Each row is a point on a landscape with many valleys, with its height.
A ball rolls from a point to whichever of its 2 nearest points has the largest drop for the distance, and stops where none of them is lower. Distance is the straight distance between rows; heights are no part of it.
Q329 height 359: [ 95  96 110 106  70  74  69  71  91 101  83  83 119 119 107 109 130 122
 104 104  81  60 133  65  86  66  97 125 108  63  91 108]
Q693 height 512: [123 101  91 155  54 110 101  88  92  84 102  61  91 106  88  76 109 110
 123 126 101 117 103  87  88  76  56 117 141 114 131 102]
Q448 height 360: [141  90 132 112  95 114 129 107  96 113  87  61 110  79  73  97  88 119
 139 105 123 152  73 133 129 108  80  96 104 156  83  89]
Q903 height 37: [ 91 124  64  80  90 103 112  88  80  94 113 114  86  96 130 130 100 137
 114  90  66  72 108  67  79  90  93 113  96  69 106  74]
Q105 height 742: [107 113 131 118  87 111 127 105 115 138  95  91  80  86 119  77 110  83
  90  79 126 146 110 108 115 129 138  79  97 158  96  98]
Q937 height 488: [ 81  58 100  76 109  97 101  93 116  95  89 126 112 123  98 102  65  85
  90  95 102  82  87 116  99 110  99  79  89  48  78 113]
Q132 height 402: [104  64  97 126  64 117  93  91  78 140  89  70  95 119 111 126 107 132
 117  63  72  67  76  35  78 120 107 142  98  88  84 117]
Q188 height 242: [ 93 101  68 101  90 141 100  93  83  77  74 115  98  86  68  96 105 102
  75  86  93  91 132  91 102  78 132 119  95 109  89  78]
Q486 height 372: [ 92 139  98 103  96  62  56 118 109  97 129  63 103 114  67 103 155  78
  85 111  97 108 130  76  94  80 125 131  95 146 141 119]
Q67 height 286: [ 91 114  87  82 130  88  73  91  70  86 106  89 112  86  71 130 138 136
 112 107 100  83 134  80  89  84 121 134  89 113  83  72]
Q307 height 648: [103  83 106 149  48  99 127  74 133 128  59 121  82 135 141  71  97  49
  68 110 109 122 117  89  77  90 101  79 121  88  96 107]
Q775 height 315: [ 97 156 114  72 104  45  64  96 106  85 117  88 121 104 117 110 134 109
 103 113 101  89 138 104  90  66 105  81  95  90 100  96]
Q757 height 476: [ 94  81  88  64 128  91  82 105 111  84  97 109 111 120  87 106  63  74
 104  89  96  80  61 133 117 129 125  63  72  56  85 123]
Q142 height 773: [134 110 106 102  96 112  94 124  97 101  91  65 112  99  59  83 113  94
 105 103 119 127 107 111 123  90 127 108  97 160  98  93]
Q492 height 431: [120  78 137 138  97  78 134  66 116 132  74 107  91  94 169  90 100  96
 107 117 147 126 132 104 106  95  61  68 135  84  96  87]
Q193 height 572: [107  55 111 110 143 133 117 108  87 115 103  92  83  70  68 102  83 121
 123  88 125 124  72 106 111 140  76 119  95 143 100 100]
Q183 height 263: [103  99  80  99  91 120  70  94  83  65  79  91 124  90  44 105 116 108
  76 119  98  87 140  86 102  60 112 127 107 100  93  91]
Q610 height 432: [ 93 119  36  84  93 143  99 127  95  58  86 118 106 108  59  86  73  76
  66  85  54  74  76 114 114  71 116 116  75  76 106  95]
Q580 height 220: [ 71  64 109 129  68  87  82 104 115  86 116  78  97 115  95 105 106  75
  65 102  99  79  95  66  68 103  79 145 100  79 131 140]
Q908 height 390: [142  84 124 104  92 116 122 111  85 139  83  68 111  92  95 101  85 116
 150  83 103 134  58 118 125 126 110  79 100 140  63 101]
Q667 height 688: [122  79  98 124 107 142 104 120 104 104  69 108 102 115 101  75  72  56
  77  75  96 109  36 109 127 149 162  65  71 124  98 146]
Q247 height 183: [ 55  84  93 140  72  99  75 104  98  67 117  91  75  96  93 102 125  81
  54 113  81  78 112  65  74  84  66 161 113  92 150 124]
Q361 height 330: [ 86  91 143  92 122  44  69  91 126  95 133  86 120 114 110 103 119  86
  88 126 123  84 114 105  88  93  67  97 102  81 108 135]
Q877 height 271: [ 93 100  90  79 125 111  58  78  70  81  84  93 140  80  52 133 122 120
  94 120 100  77 144  70 103  67 121 125 104  88  63  82]
Q964 height 200: [ 93 146 125 108  94  35  67 102 119 100 136  67  94 113 124  91 146  81
  93 117 104 124 145  99  83  84  96  91 113 125 141 118]
Q519 height 405: [ 84 136  75  67 132  70  87 128 101  76 161  96  86 115 100 118 107 124
 125  99  76  83  76 107  97 113 100 110  76 103 129  95]
Q257 height 252: [119 143  35 105  85 135 105 126  76 106  99 109  74 104  76  93  96 121
 115  78  52  92  80  91 110  94 139 133  91 135 117  75]
Q97 height 412: [ 88 138  83  80  99  92 101  86  86  69  96 135  90  71 131 101 116 114
  85 129 106  95 135 119  85  74  86  83 104  75 101  78]
Q87 height 259: [ 85 113 122 116  93  77  79  86  94 111 111  86  85 107 120 106 133  90
  77 107 106 107 154  79  81  94 111 108 112 107 126 107]
Q556 height 316: [ 61  96 124  95 123  65  67  99  98  81 141  98 104  89  95 118 133  93
  85 128 107  80 118  87  80  88  63 120 101  89 120 120]
Q240 height 356: [ 98 108 118  87 112  76 104 107 114 110 126  94  98 105 132 105  94 110
 113 103 114 114 101 109  99 118 101  74  91 107 104  94]
Q672 height 354: [ 85 129  81  97 111  87  70 126  98  96 131  83  93 105  75 101 138  72
  74  81  86  91 113  82 100  95 142 136  73 139 123 109]
Q525 height 450: [ 98  68 106 109 110 114 129 106 110 101 115 117  78  91 118  85  64 102
 120  91 127 113  66  99 115 144  72  92 101 105 115 106]
Q42 height 460: [143 136  63 109  67 145 126 121 102  88  84  92 104 106  58  73  62 113
 126 109  68 118  59 125 115  69  90 101 124 107 107  78]
Q357 height 407: [ 80  63 142  86 135 100 115  87 105  87  87 139  93  53 118  93  90 100
  87 120 156 115 118 126  96 107  50  75 118  88  96 105]
Q709 height 542: [ 95  50 115 120 120 128 112 109  87  99 121  84  87  80  77 103  96 106
 110 108 131 104  73  85  91 125  55 123 113 133 118 108]
Q504 height 400: [ 69 105  51  85 135 136 109 107  68  66  89 137  92  66  72 111  91 110
  73  69  78  77 102 104 110  97 106 133  71  96  94  60]
Q804 height 668: [106  36 128 153  70  84 129  64 136 135  59 116  99 140 127  74  82  59
  93 113 121 100  88  93  85 110  68  91 116  63  79 118]
Q41 height 680: [102  43 112 144  70 101 129  73 132 111  78 118  93 135 121  84  58  59
 108 119 109 104  52  94  89 123  50  98 134  68 114 120]
Q431 height 727: [116  59  78 120  67 154 148  95 104 117  62 123  87 108  95  87  60  91
 108  90  84 110  62  86  91 103  72  93 130  75 101  97]
Q375 height 618: [103  94 115  84 122 114 104 107 105  72  90 106 111  68  73  89 103 103
  99 130 125 116 103 145 106  86  60  93 109 104  98  96]
Q573 height 226: [ 94 123 130 113 110  61  65  98 107  93 117  78  89  93 100  98 153  85
  80 140 125 130 157  91  92  77  97 104 130 123 130 109]
Q615 height 575: [ 57  75 118  90 125 100  85  81  82 107 105 110 109  78 102 128 115  95
  73  95 111  74 136  68  91  91 104 118  87  78  85  91]
Q221 height 667: [108  31 147 142  76  99 105  85 124 142  77  85 125 123 104  86 106  55
  75 112 132 111  97  91  96 111  91  99 118 108  84 134]
Q15 height 444: [ 83  84  75  75 136  92  78 115  85  73 135 101  93 109  79 126  83 102
 105  76  70  70  62  98 101 123 102 117  71  79 109 111]
Q603 height 494: [ 85  30 108 117  87 122 118  81 113 109  67 122  99 120 114  94  77  74
  78  96 112  78  92  87  83 115  75 107 110  57  88 111]
Q233 height 314: [ 86 139  79 114  98 111  90 124 102  93 118 103  69  92  89  84 114  87
  73  89  97 108 112  99 105  91 118 120  85 154 133  95]
Q854 height 370: [ 71 102 103  56 143  78  97  99 107  56 130 140 101  73 120 106  88 104
 101 116 116  84  89 130  98 110  66  82  91  64  86  97]
Q48 height 149: [ 61  98  79 129  84 104  85  93  77  46  99 118  78  72  96  97 128  86
  66 129  88  84 130  76  77  70  48 139 131  76 135 114]
Q651 height 385: [ 92 151  91  70 128  63  86 135 116  80 148  99  90 102  89  99 120 102
 108  94  88 111  93 128 109 105 120  94  69 130 120  98]
Q210 height 419: [141  77 110 106  97 114 126  94  92 156  90  81 113 116 113 114  67 122
 168  79  94 110  47 103 120 136 109  73 106  97  56  97]
Q816 height 743: [130  36  93 136  72 156 141  85  99 131  46  97 119 111  99  96  60  92
 129  87 103 102  56  89  93 110  72  93 125  72  61 104]
Q808 height 663: [116  98 106  52 140  81  67 128 112  81 116  77 128 105  46 106  94  88
 118  96 105 107  64 139 130 115 122  78  67 106  91 130]
Q75 height 224: [ 76 109  77 130  75 108  86 117 102  69 119  92  78 107  85  78 115  75
  53 115  78  91 115  87  89  72  74 135 107 117 153 110]
Q749 height 785: [116 126  98  96  75 107  85 102 125  53  71 102 130 100  55  63 112  79
  83 135 114 120 143 132 119  45 122  73 114 114  98  99]
Q501 height 565: [ 98  96 112  84  93 123 141  91 102 128  80 119  82  81 124  93  73 109
 107  80 117 122 109 108 112 127 110  72  89 117  77  78]
Q52 height 332: [113 128  62 131  94 116  91 102  83  79  93  99  91  95  61  90 122 142
 105 106  91 117 134  90 114  72 124 127 110 148 114  78]
Q85 height 637: [107  99 116 121  57  78 118  81 138 138  68 115  97 147 134  82  95  64
  90 112  95 102  96 101  83  99 121  81 107  80  85 105]
Q194 height 349: [ 93  87 126 105  95  61  76  75  89  97 103  90 123 100 121 106 123 130
  95 128  97  52 123  80  79  64  50 117 117  47  94 115]
Q995 height 670: [104  99  97  74 139 117 127  99  84  94 107 111  82  59 102 113  90 152
 130  93 106 108  94 115 104 124  71 107  86 122  91  72]
Q125 height 446: [ 66 113 115 105 108  74  84  68  91  79  89 125  97  81 145 110 138  91
  57 123 122  83 166  88  76  64  82 102 127  57 107 104]
Q285 height 353: [126 143 107  75  73  52  75 111 131 111 114  67 136 149 104  96 116  85
 130 105  80 105  97 117 100  77 123  76  94 102  95 111]
Q893 height 364: [ 71 128  98  66 148  86  91 134 122  74 132 115  91  83  79  98  98  85
  77  89 107 111  97 141 118 110 121 100  61 134 113  93]
Q93 height 347: [116 103 127  72 102  46  58 105 134 105 105  73 146 140  90  99 108  80
 114 105 100  91  97 116 105  88 120  77  88  81  78 123]
Q543 height 825: [131  92  84 118  88 135 100  98  77 100  82  68 105 103  60  94 109 113
 110  99  96 100  86  85  97  88 102 125 110 122 101  90]
Q790 height 329: [ 90 123 118  66 124  54  77 104 113 106 131  85 118 113 110 119 112 110
 118  96 103  92 114 109  98 100 112  87  78  91  89 101]
Q491 height 343: [ 62  93 112  65 152  87  55 100  84  89 123 110 132  70  70 147 127  83
  66 123 101  84 131  87  99  98  96 117  74  86  91  91]
Q523 height 401: [103  86 117  97 111  88 122 101 104 118 129  88  83  92 116  98  88 122
 134  90 124 126  80 103 101 144  80  84  95 130 103  98]
Q831 height 339: [103  91 129  94 124  65  76  82  76 104 107  88 129  76 114 117 139 131
 119 137 126  76 127  88  97  70  47 105 126  75  90 105]
Q820 height 510: [ 76  50 112 116 156 121 111 109 107  86 122 117  74  64  69  93  84  98
  87 103 141 106  77  98 108 138  51 126 107 133 127 107]
Q180 height 655: [125  88 120  73 131  92  91 141 120  79 117  76 117  95  55  88  88  88
 118 103 111 130  55 157 133 113  88  88  81 129 103 120]
Q986 height 232: [133 119  97  96  81  99 118  78  97 130  88  89 111 117 123 112  84 144
 149 107  92 104  96 101  95  83  82  87 121  77  82  68]
Q625 height 128: [ 98 108  99  64 127  79 104  82  78 111 116 104 100  88 144 141 107 159
 132  97 105  75 113  78  92 101  83  98  92  67  82  73]
Q494 height 373: [127 148  94  88  76  68  85 127 104 121 142  76 114 154  97 121  90 109
 154  98  48  97  58 101  95 104 116  88 106  99 120 103]
Q913 height 609: [105  82 127  82 113 109 109  90 104  98  75 104 124  81  97  91  90 107
 100 114 131 103 121 127 102  82  78  83 108  80  73  87]
Q910 height 371: [ 56 110  68  76 132 114  99 101  78  63 120 137  85  61 106 116 103 112
  83  87  89  78 104  88  87 100  84 119  79  86 105  66]
Q342 height 239: [106 131 136 126  95  44  89  94 105 115 126  72  80 103 156  88 127  98
 107 119 130 130 135 108  90  92  83  85 120 122 128 106]
Q948 height 780: [138 121  97 111  82 112  85 107 108  69  76  84 125  93  39  71 114  96
  99 127 113 132 131 112 126  64 128 102 115 151 103  98]
Q224 height 182: [116  96 109  92 105  98 121  74  86 133  90 111 101  96 151 119  89 142
 135  97 102  79 107  77  93 101  69  83 113  64  77  82]
Q851 height 634: [102 107 115  77 142 105 118 110  86 113 112 102  74  69  88 108 106 139
 113  81 113 126  92 114 121 139 105 105  73 160  93  75]
Q222 height 345: [ 59 102 109  72 140  70  78 120 123  65 148 123 102  96  80 102 108  57
  58 104 113 101 105 125 101 104 118  96  76 110 123 107]
Q619 height 243: [112 130  90  71  93 114 116 136 117  92  96 119  92 100  83  78  73  73
  84  91  90 127  71 152 132 103 131  65  76 115  92 101]
Q597 height 528: [117 124 112  76  92 107 140  97 109 116  85 124  92  81 118 104  74 129
 129 104 104 129  98 131 116 106 103  62 103  98  82  65]
Q387 height 681: [128  97  96 109 108 114  93 134 103 109  99  84 103 117  84  79  73  60
 107  85  89 116  28 127 137 147 150  66  77 131 102 149]
Q815 height 277: [127 122 110  85  99 113 133 119 116 100  90 100  94  84  81  78  77 101
 108  96 102 148  84 144 136 109 104  75  84 139  91  85]
Q317 height 724: [ 92 107 117 101 118 122 117 114 104 122  97 113  83  71 103  82 102  76
  70  70 122 128  92 106 124 136 164  85  73 167  90 109]
Q392 height 794: [130  82  97  85  95 121  85 114  96  99  68  72 136 107  54  87  92  82
  98  93  96  97  86 118 109  84 127  92  89  96  75 118]
Q204 height 812: [130  71  82 110  92 156  98 109  60 111  74  71  98  96  72  88  98 101
  96  69  79  95  61  78  97 110 111 129  93 121  92 122]
Q873 height 293: [ 68  78 117 106 114  62  70 102 117  77 158  83  91 108 100 109 108  99
 102 110 106  82  84  88  78 120  59 126 103  87 136 134]
Q23 height 281: [112 160  76  69  74  77  88  95  97 114  99  93 111 127 115 105 110 124
 123 108  71  91 126  99  93  77 137  83  98  84  94  80]
Q485 height 452: [108 126 121 127  78  63 119  94 110 154 131  76  71 117 158 101 111 103
 128  89 111 143 103  90  98 130 120  82 114 139 116 100]
Q715 height 595: [104  85 109  86  89 113 119  94 110 120  76 104 105 107 113  87  92  97
 105  92 120 106 116 110 101 105 113  75  98  90  70  98]
Q24 height 436: [102  91 139 106 113  89 123  78 105 111  86 117  89  64 142  91  96 113
  99 113 150 123 126 116 105  92  55  63 115  96  93  88]
Q441 height 181: [ 71 107  84  78  88  84  83 108 116  98 117 111  97 125 111 111 101  68
  71  72  71  77  77  83  95 118 147 103  75  84  94 120]
Q206 height 362: [117 142  94  88  68  63  72 128 124 101 140  60 108 155  90  98 113  93
 112 104  64  99  76 102  92  89 114  93  93 104 119 123]
Q993 height 733: [ 69  67  79  74 126 127 115  94 100  88  78 149 101  82 103 114  65  79
  75  62  92  80  91 105 104 126 122  87  72  58  71  94]
Q445 height 658: [101  49 134 152  63  98 119  79 133 127  46 107  98 123 124  72  97  42
  63 115 136 118 116  97  80 104  91  99 121  87  90 127]
Q531 height 340: [105  97 147  85 117  29  75  92 133 102 117  92 142 139 109  94 108  88
 109 127 118  86  96 125 101  96  84  76 103  66  87 128]
Q551 height 761: [114 101 134 120  80 108 101 102  99 131  84  65 109  92  86  87 120  86
  99  99 128 134 121 103 118 110 130  97 108 162  94  97]
Q845 height 335: [ 96 175  68  91 102  75 101  95  87  90 122 109  69 102 126 107 122 138
 115 107  77 111 138  93 102  81 134  96 101 116 125  68]
Q938 height 456: [114  58  98 112  90 124 100  90  84 141  80  93 103 130 118 120  85 113
 137  62  75  69  58  58  90 137 122 105  95  78  70 121]
Q259 height 517: [ 97  87  75 109  83 121 101 115 109  72 101  94  96 106  75  89  87  92
  85 103  82  83  85  96  88  94  71 120  98  84 119 110]
Q232 height 257: [ 74  62 132 139  92  63  74  95 118 101 135  86  87 113 116 106 112 101
  83 116 114  80 101  62  72 107  64 135 118  81 134 143]
Q69 height 308: [ 78 142  87  59 136  76  77 102  79  96 134  97 111  86  95 132 136 132
 110  89  87  91 125  99  94 100 118 113  67 113 106  73]
Q834 height 83: [ 84 122  85  72 112  77  91  95  82 115 131 102  93 118 134 149 105 149
 132  79  71  62  93  70  80 111 104 116  84  71  92  92]
Q171 height 374: [ 94 130 109  93  81  47  42 110 111  86 125  59 124 120  88 115 149  97
  94 116  76  80 128  70  85  65 110 131  96 111 126 119]
Q857 height 501: [132 109 105  83  99 117 139 110  97 116  99 118  99  86  99 108  57 135
 151  96  95 122  61 123 116 118  77  77 108  92  89  73]
Q237 height 466: [126 128  73 163  69 119 118 107  85  74 110  84  72  89  94  77 104 125
 125 134  97 134  99 104 104  79  47 118 145 134 139  83]
Q215 height 262: [136 133  90  77  73  90 105 105  90 132 103  80 118 138 113 116  95 134
 147 100  65  91  89 105  95  86 117  88 102  76  83  79]
Q273 height 482: [ 92  60 108 102 131 117 108 116 119  72 119 115  85  89  77  79  61  91
  97 104 127 107  60 120 125 139  65 102  97 112 121 114]
Q629 height 474: [ 80  67 103 102  95  98 128  72 129 112  78 153  86 105 134  88  75  77
  71  91 115  90 106  91  77 119  96  81 104  61  94  98]
Q404 height 798: [127  63  87  98 107 136  85 106  68 116  60  70 131 105  59 108  93  91
 111  69  80  85  65  97 111 100 134  94  76  91  65 133]
Q47 height 346: [ 99  80  96 134  58 114  82  92  79 123  90  69  95 117 102 110 129 118
  94  85  70  70 112  31  80 102 124 157 109 106 108 113]
Q95 height 669: [ 97  86 102  77 132  93  78 132 120  80 115  92 115 112  64  90  85  59
  88  92 107 103  55 136 125 125 132  82  71 112 110 146]
Q875 height 709: [ 85  86 103  92 111 137 121 114 113 114  86 129  78  85 113  81  82  65
  75  63 104 112  84 107 115 139 149  79  79 126  81 102]
Q119 height 387: [122 159 109  98  76  65 113 122 115 131 147  87  98 128 124 115  88 119
 152 109  80 121  70 118  97 113 118  77 110 117 124  86]
Q648 height 381: [ 82 164  63  92  99  99 105  86  78  74 103 136  69  83 125 104 118 134
  97 116  83  98 147  95  94  74 111  95 110  88 110  57]
Q176 height 197: [ 81  70  99 100  86 105  76 105 110 100  83 109 115 121  84 103 100  60
  55  78  85  71  85  85  93 102 141 119  77  69  89 132]
Q623 height 300: [ 97 174  84  75  84  59  93  95  98  88 123 108  94 105 134 114 117 126
 108 120  82  89 130 105  82  73 116  87 110  74 109  82]
Q415 height 295: [115 122 134 136 100  59  93  77  83 127 110  65  87  95 149 104 136 125
 132 109 128 126 152  92 105  87  93  92 137 117 115  85]
Q359 height 588: [ 70  76 100  97 109 112 117  66  84 108  85 125  94  77 133 125 100 111
  88  85 109  75 133  66  84 100  84 109  97  71  95  82]
Q6 height 199: [ 88 139  79  79  88  87  95 127 113 113 132 106  85 140 101 114  90  84
 104  79  55  88  72 103  98 112 148  91  78  94 113 114]
Q296 height 711: [108  73  86  96  90 146 134  97  92  99  74 113  94  81  93  89  71 112
 112  94  98 100  83  97  93 102  70 103 110  84  82  83]
Q457 height 413: [120 130 122 120  86  67 125 106 130 142 136  83  86 119 138 110  82 110
 152 100 113 139  73 117 110 132 111  67 123 131 109  93]
Q838 height 425: [ 75 108  76  88 115  90  87 118  97  76 153 102  80 113  98 117  85 111
 110 107  71  72  68  90  79 112  77 118  94  86 126 113]
Q114 height 299: [ 87 112  92 132  58  87  79  86  92 108 104  72  83 120 105 104 135 100
  81  92  85  98 137  50  83  85 123 131 112 109 122 108]
Q926 height 357: [108  95 128 113  97  62 107  69  94 143 113  73 102 107 142 111 117 133
 127  94 122 100 126  79  95 107  76  98 120 102 106  99]
Q127 height 601: [ 94  74 113  93 152 114 118 114  91 102 118 110  69  74  97 106  85 116
 115  72 125 114  69  96 127 165 105 106  72 146 101 102]
Q785 height 355: [ 68  95 107  58 164  83  78 102  98  76 129 115 129  72  94 131 111 107
  94 111 116  83 110 120  98 106  88 100  75  76  87  94]
Q725 height 514: [106  51 131 117 100 135 118  92  96 121  73  96  99  74  78  87  98  81
  81 108 140 121 120 101 104 105  90 105 108 121  94  95]
Q157 height 291: [116 139  34 115  94 125  88 125  81  84  93 109  86  98  65  74 107 128
  92  92  69 105 105  98 126  81 142 139  99 167 107  78]
Q12 height 336: [ 72 139  63  75 138  89  90 110  79  67 125 117  88  73  87 115 129 126
  90  95  77  94 105 108 101  94 107 116  78 112 114  64]
Q736 height 399: [129 102 138 136  87  52 122  73 107 149  98  94  93 114 168 101 104 114
 122 103 127 116 113  89 103  99  70  71 124  88 101  88]
Q280 height 321: [138 116  98 100 100 128 130 117  88 100  87  83  93  81  64  89  84 132
 131  94  94 138  76 135 132 111  89 101  99 157  98  71]
Q989 height 789: [112 101  94  89  74 112  93 106 112  79  69  82 127 116  66  81  98  77
  77 112 105 102 124 124 102  68 115  94 102  93  91 104]
Q214 height 603: [ 80  90  82  97  92 114 133  57  90 131  67 142  80  89 163 118  96 115
  84  71  96  76 136  58  76 101 116  99 105  58  83  66]
Q572 height 328: [ 81 108 127  73 136  55  54  98  93  90 134  80 133  82  88 122 140 106
 107 144 118  83 120  95  93  72  56 108 119  89  96 115]
Q708 height 803: [132  72  96 119  93 157  85 113  65 125  62  71 124 113  75  96 106  84
  99  69  91  97  60  81 109 114 155 104  79 131  82 144]
Q755 height 457: [121  74 115 147  68 104 138  64 105 130  55  97  97 109 144  85  90  94
 105 107 126 114 122  88  92  83  66  85 139  81  94  88]
Q286 height 163: [136 108  69 104  82 130 110 136  91 108  97  86  97 120  76  87  80  91
 110  80  75 109  50 111 118 102 120  99  91 120 104 109]
Q475 height 129: [ 85 106  70 128  88 119  77  81  73  40  85 131  91  75  81  87 127 116
  74 139  98  85 142  92  79  50  70 125 140  81 119 102]
Q600 height 368: [ 85 126 112  91  80  40  55  91 112  90 114  76 126 123 113 114 139 113
  97 122  75  66 126  82  80  67  90 119 106  61 106 121]
Q833 height 550: [ 82  73 103  94 133 145 110 100  79 119  79 112 106  66  82 112 104  86
  80  65 115 101 112  89 112 128 143 111  72 124  76  90]
Q200 height 631: [117 114 115 107  97  98 107 124 113  72 106  80 106  87  74  78 101  97
 107 132 112 131  95 140 110  85  68  93 108 139 114  97]
Q824 height 418: [ 86 108  51  76 132 134 103 126  85  63  87 138  97  75  62  97  77  82
  62  75  68  88  85 134 126  84 112 120  66  97  96  85]
Q332 height 433: [ 67 101  95 105 105 107 101  82  87  79  87 129  92  74 115 101 118  89
  59 116 116  93 151  96  86  80  84 102 108  84 111  87]
Q115 height 445: [123 133  51  91  77 143 104 122 103  71  93 103 101 117  58  79  76  97
  99 110  55  88  79 124 106  71 106 109  99  84 112  83]
Q771 height 616: [ 91  97  85  90  70 121 125  73 100 134  54 132 102 121 141 100  86 101
  92  78  89  88 115  79  85 104 134  83 104  71  68  72]
Q356 height 398: [111 127  69 131  93 118 111 106  74  74 105  90  70  82  88  81 115 141
 115 119  87 115 116  99 103  86  80 123 124 150 132  72]
Q673 height 693: [105  79  90  81 122 135 127  81  79 101  82 116  98  54 101 112  78 140
 125  92 112  98  97  96 101 115  64 102  97  83  75  71]
Q553 height 479: [131 129  89 109  84 127 135 111  92  95 100  97 102  93  88 100  65 122
 146 116  83 129  67 125 110  84  63  85 125 103 104  69]
Q936 height 388: [ 89  91 111  78 124  96 117  95 117  76 105 138  99  72 126  94  78 106
  90 121 122 101  98 130  93  98  51  71 113  72  99  96]
Q592 height 513: [133  78 105 160  52 118 116  61  88 111  77  58 109 108  99  93 100 116
 114 120 117 118 111  75  94  78  60 121 147 107 100  98]
Q147 height 675: [118 105 107  81 113  82  75 130 117 107 110  88 112 122  91  90  94  70
 108  76  99 108  61 122 118 132 163  67  66 122  89 138]
Q470 height 627: [112 106 110  99  79  78 121  79 115 145  60 123 116 135 140  94  87  95
 102  92  97  79 114 100  88  94 119  73  98  60  59  87]
Q778 height 219: [108 130  84  79  84  98 101 136 121 102 110 110 104 133  87  91  73  68
 101  89  69 104  62 132 108 112 150  64  93  97 105 106]
Q860 height 451: [ 67 100 130 105 121  56  88  62 111 104  97 136 108  93 157 105 114  80
  53 103 122  77 147  89  82  82  95  90 108  46  87 114]
Q433 height 697: [102  90  84  99 102 155 118 130  99 101  68 129  89  91  92  70  70  64
  67  67  81 104  61 127 131 125 156  68  65 123  86 126]
Q545 height 533: [ 79  83 113  92 122 124 115 102  97 102  89 113 105  67  84  97 100  80
  64  95 125 111 124 107 107 108 109 102  85 110  90  88]
Q535 height 500: [ 93  83  99  83  95 103  92  95 110  92  93 100 111 117  98 108  92 103
  91  99  94  79  94  99  79  93  83 111  91  68  93 112]
Q378 height 506: [ 78  13 116 110 109 134 104  76 105  92  63 120 117  92  82 104  78  69
  66  92 115  68  91  76  93 113  82 119 104  42  74 127]
Q633 height 459: [ 75  88 112  99 115  59 107  60 131 117  93 152  87 116 162  94  86  80
  70  94 119  78 119  89  79 110 108  85  97  48  90 108]
Q80 height 454: [132  78  88 109  86 132 123  88  75 140  84  89 101 115 105 115  76 131
 154  74  80  92  63  75 100 118  94  92 112  83  74  91]
Q166 height 462: [ 98  83  90  67 144  91  88 109  97  78 124 101  91 103  84 108  66  95
 118  87  98  86  55 124 126 145 109  86  74  83 105 110]
Q70 height 206: [118 139  69 111  67 131 109 129  87 119 111 102  81 116  87 101  79 102
 133  76  47  99  61  91 105 108 137 106 103 114 116  93]
Q275 height 484: [142  82 131 156  64 105 132  70  97 126  62  62 117 101 126  89  97 112
 130 123 134 124 116 101 112  86  59  88 148 111  88  87]
Q181 height 265: [ 83 142  88 118  78  96  91 124 119  77 121  90  78 111  95  67 120  61
  58 104  87 118 117 107 101  76 103 107 103 130 143 110]
Q933 height 644: [130 119 104  98  94  96 105 138 132  77 128  71 106 104  63  80  82  80
 125 125 101 139  58 154 131  98  71  81  95 130 116 104]
Q774 height 564: [ 77  67 102  94 117 133  89  80  70 125  80 102 113  88  91 132 111  96
  81  78 108  83 115  63 100 116 127 128  84  94  72  91]
Q728 height 80: [ 93 109  71  97  79 112 108  84  87  74  98 122  91  99 123 112 104 124
 103 117  76  73 112  82  69  72  64 114 115  56 107  87]
Q681 height 487: [114  54 111 134  81 140 139  76  96 118  55 103  92  78 113  84  86 104
  95 106 135 123 118  94  95 103  70  92 128 104  92  85]
Q77 height 333: [ 50 109 105  87 128  79  70 105 111  74 144 113 111  81  91 126 119  71
  56  99  96  90 118  91  94 101 109 118  76  89 111 101]
Q269 height 723: [ 86  57  90  94 106 141 115  96  97 112  60 132  96  94 104  96  76  63
  76  58  97  88  75  98 113 139 143  73  79  87  62 114]
Q36 height 109: [ 93 123  70  94  77  92  77  78  70  50  97 126  97  90 106 106 126 134
  91 133  84  74 144  87  82  46  78 112 123  66 103  95]
Q254 height 217: [ 83  95  78  88  84 129  99  96  99  79  80 120 101 106  86 100  96  75
  59  78  81  80 111  95  89  89 128 109  90  83  96 101]

Where does a ball stop that starts at each point below?
Q673 -> Q903
Q993 -> Q77
Q147 -> Q441
Q597 -> Q441
Q97 -> Q903
Q804 -> Q964
Q221 -> Q964
Q535 -> Q77
Q833 -> Q964
Q80 -> Q441
Q790 -> Q903

Write out the way that a ball takes from each point below.
Q296 -> Q673 > Q995 > Q851 > Q127 > Q193 > Q709 > Q820 > Q273 > Q525 > Q523 > Q240 > Q790 > Q775 > Q623 > Q23 > Q215 > Q986 > Q224 > Q625 > Q834 > Q903
Q603 -> Q629 > Q633 > Q860 > Q125 > Q332 > Q97 > Q648 > Q845 > Q623 > Q23 > Q215 > Q986 > Q224 > Q625 > Q834 > Q903
Q433 -> Q667 > Q387 > Q147 > Q95 > Q808 > Q180 > Q933 > Q200 > Q375 > Q913 > Q715 > Q501 > Q597 > Q857 > Q553 > Q42 > Q115 > Q610 > Q824 > Q504 > Q910 > Q12 > Q69 > Q67 > Q877 > Q183 > Q188 > Q254 > Q176 > Q441
